Points on a hilly landscape, in no order, each with its height.
From any point a climber steps to the highest of the 6 points nearest to it. It stops when none of these is higher. Distance is the straight distance between rows; heights are no part of it.
(242) height 461: [134 162 160 118 128 149 129 162 112]
(366) height 592: [117 171 191 139 148 159 126 158  77]
(133) height 314: [137 164 190  87 144 161 137 160  98]
(263) height 298: [138 127 137  88 112 142 138 143 147]
(579) height 346: [141 153 164  88 129 156 134 160 119]
(618) height 50: [144 128  70 108 148  60 117  93 199]
(371) height 518: [133  68 149  65  89  97 120 123 160]
(456) height 249: [141 143 182  65 131 159 134 153 107]
(432) height 531: [119 150 176 166 152 170 114 143  54]
(9) height 587: [128 150 130 144 118 130 128 151 136]
(642) height 649: [134 151 145 122 119 145 128 156 128]
(96) height 285: [117 130 123 182 142 171 118 120  67]
(451) height 547: [109 116  61 194 150 135 139  84  94]
(139) height 563: [111 117  88 191 136 123 126 103 108]
(377) height 565: [130 164 174 147 144 155 121 160  88]
(462) height 591: [139 118 110  98 111 121 143 125 165]
(356) height 520: [135  82 154  64  94 118 120 129 147]
(531) height 186: [121 133  92 170 136  83 128 113 159]
(512) height 284: [129 137 102 135 122 105 139 126 164]
(17) height 438: [135  76 121  72 100  99 131 102 178]
(546) height 651: [112 117  88 195 140 146 126 102  94]
(607) height 548: [124 179 208 127 156 156 142 165  77]
(447) height 337: [145 131 161  74 121 156 128 149 124]
(401) height 428: [141 117 172  56 119 150 125 147 120]
(483) height 562: [114 165 197 156 160 163 123 148  56]
(234) height 517: [131 178 193 111 146 157 136 164  90]
(489) height 535: [125  70 172  61  86  97 108 139 153]
(475) height 320: [113 132 109 176 121 112 127 125 131]
(540) height 256: [117 128 115 187 126 138 120 127  98]
(100) height 300: [135  78 109  75 114  85 128  94 189]
(275) height 539: [109 117  80 193 147 100 121  93 125]
(57) height 75: [148 104  79  86 141  64 119  83 204]
(576) height 546: [134  84 170  55  96 127 115 137 133]
(83) height 111: [118 139 123 168 119 129 118 141 121]
(291) height 292: [119 129 101 187 145 176 127 117  64]
(625) height 162: [138 122  89 110 132  83 137 102 192]
(629) height 197: [128 138  92 141 131  86 134 119 179]
(502) height 462: [119 146 151 170 132 154 112 145  77]
(322) height 274: [141 134 125 108 115 132 140 145 149]
(450) height 366: [138 140 139 104 113 145 138 152 140]
(351) height 228: [135  98  98  89 122  90 137  98 184]
(200) height 473: [114 130  46 200 163 161 148  88  87]
(47) height 329: [132 127 105 115 116 111 141 126 174]
(94) height 578: [131  83 188  50  92 118 107 142 128]
(572) height 573: [120 144 153 172 142 161 113 138  64]
(110) height 561: [109 113  75 193 148 122 126  90 106]
(501) height 31: [121 136  78 163 144  66 120 102 168]
(206) height 406: [141 109 144  71 108 140 133 135 143]
(16) height 619: [132 132  98 125 123  99 140 122 177]
(122) height 431: [115 128  76 189 149 174 137 101  76]
(317) height 396: [139 122 125  97 112 131 141 134 161]
(216) height 416: [139 103 129  78 102 130 137 125 157]
(431) height 184: [116 132 126 183 131 150 115 130  86]
(173) height 87: [133 135  85 133 141  73 133 104 187]
(442) height 343: [119 133  98 175 131  98 127 121 143]
(338) height 430: [129 156 152 152 129 147 118 154 106]

Call two points neighbours if one is among the 6 nearest of the other. Go from one point of each pair to the other, from neighbour to neighbour, staying as high as possible. Name the lowest point that can't be avoided.
(642) / (546) | (475)
(94) / (366) | (450)
(366) / (572) | (377)
(642) / (572) | (242)
(16) / (94) | (17)

Two climbers start at each pair of points below. Name the first point that both come to, or write never.
(401) / (206) | (94)
(456) / (216) | never
(83) / (317) | never
(618) / (17) | (462)

For each start below, name the point where the climber stops.
(275) | (546)
(447) | (94)
(133) | (366)
(263) | (16)
